The views of a scene show one set of named points, each view turned or mirrored, and shifted as a whole, with a little noise and some points left out.
In the rows, zero is written as 100.

Scene 1
View 1
bibin: 98 103 102 86 123 89 109 114 96 99 134 91 122 112 83 121 107
keko: 87 105 111 86 122 98 104 90 78 114 126 90 107 86 84 115 133
nor: 85 99 108 84 131 98 99 101 81 116 127 99 107 96 75 109 125
vugen: 78 98 122 79 146 91 99 117 79 110 121 100 96 102 70 111 124
dube: 98 102 99 83 124 87 109 118 100 101 137 95 122 114 79 121 104
Kivi: 89 102 107 82 129 91 104 110 88 107 129 95 112 103 77 115 116
sono: 69 96 126 80 148 98 93 107 70 120 119 106 87 92 68 104 133
leg: 85 102 110 86 126 96 101 95 81 114 128 94 110 93 80 114 129
nati: 91 100 106 82 129 93 101 107 88 110 132 98 112 102 75 115 118
pegov: 92 103 123 86 135 83 119 123 92 93 126 83 106 113 84 127 110
dilif: 82 101 135 84 143 89 115 113 78 101 116 85 92 101 81 122 124
dab: 89 105 136 90 134 86 125 111 84 94 120 71 103 102 89 131 123
View 2
sono: 103 69 93 101 76 102 99 93 115 101 55 123 103 118 108 89 129
keko: 97 76 89 105 98 100 123 106 114 107 74 114 104 87 96 79 117
pegov: 88 83 88 97 88 103 128 109 111 87 83 101 106 111 83 93 124
dab: 88 85 95 100 87 109 132 116 107 76 73 91 103 105 75 94 134
nati: 92 79 85 91 92 98 124 98 116 105 89 116 108 106 96 87 114
Kivi: 90 80 85 93 92 97 125 103 117 103 90 114 107 109 93 89 115
bibin: 84 83 83 87 96 96 135 107 116 97 108 105 107 109 84 91 113
leg: 97 77 88 100 95 100 121 101 115 109 79 118 105 96 98 81 114
vugen: 96 75 90 95 77 98 110 97 113 97 67 115 103 122 99 94 128
dube: 84 84 83 90 95 98 133 108 116 96 103 105 107 108 84 90 115
dilif: 92 81 94 100 80 104 118 107 110 82 62 100 102 114 86 95 133
nor: 98 75 87 97 90 100 117 100 116 107 78 120 104 104 100 84 116
View 3
nati: 114 110 97 109 89 95 116 119 119 118 99 74 93 95 120 104 89
vugen: 122 99 95 104 90 73 115 102 123 128 93 85 101 89 122 112 101
sono: 132 103 97 104 90 70 110 99 127 136 96 104 99 96 121 119 111
keko: 123 123 111 114 89 87 116 119 129 120 96 94 91 105 109 98 87
bibin: 104 112 95 109 91 96 124 121 115 108 100 56 93 90 123 95 79
dube: 105 108 93 107 91 100 122 122 111 108 102 53 97 90 126 99 80
dilif: 119 107 101 109 91 57 126 100 131 118 86 79 104 86 111 101 95
dab: 112 112 107 110 92 55 135 106 133 107 81 67 102 86 106 87 82
pegov: 106 105 95 108 93 69 131 106 124 108 89 56 101 82 117 96 83
nor: 122 112 101 109 88 90 111 115 124 125 99 89 93 99 118 106 94
View 4
dube: 101 98 103 95 93 79 78 132 112 129 111 80 100 70 115 103 101
vugen: 101 91 108 93 80 105 59 104 104 110 95 95 78 77 93 101 105
sono: 98 93 110 86 77 107 53 91 105 104 88 101 70 85 85 90 107
keko: 114 98 115 79 104 94 75 116 106 123 84 94 76 92 97 84 106
pegov: 110 93 111 107 89 104 76 129 106 120 99 83 88 67 111 123 102
leg: 109 98 110 82 98 93 73 116 107 123 91 92 80 88 97 84 104
dilif: 113 91 117 101 87 116 68 114 103 113 86 92 73 77 98 116 102
Kivi: 105 97 105 88 91 90 72 118 107 123 98 87 87 79 102 95 102
dab: 130 93 126 104 102 121 87 132 100 121 79 88 70 78 106 127 101
nor: 103 97 106 84 91 91 68 109 108 121 93 93 83 84 97 86 105
nati: 103 97 105 89 90 87 71 118 108 123 100 85 89 79 102 91 105

In a view up to two points have been moved. Name them for each view, in the order of its rows, or write none.
view 1 -> none
view 2 -> pegov, dube
view 3 -> none
view 4 -> dab
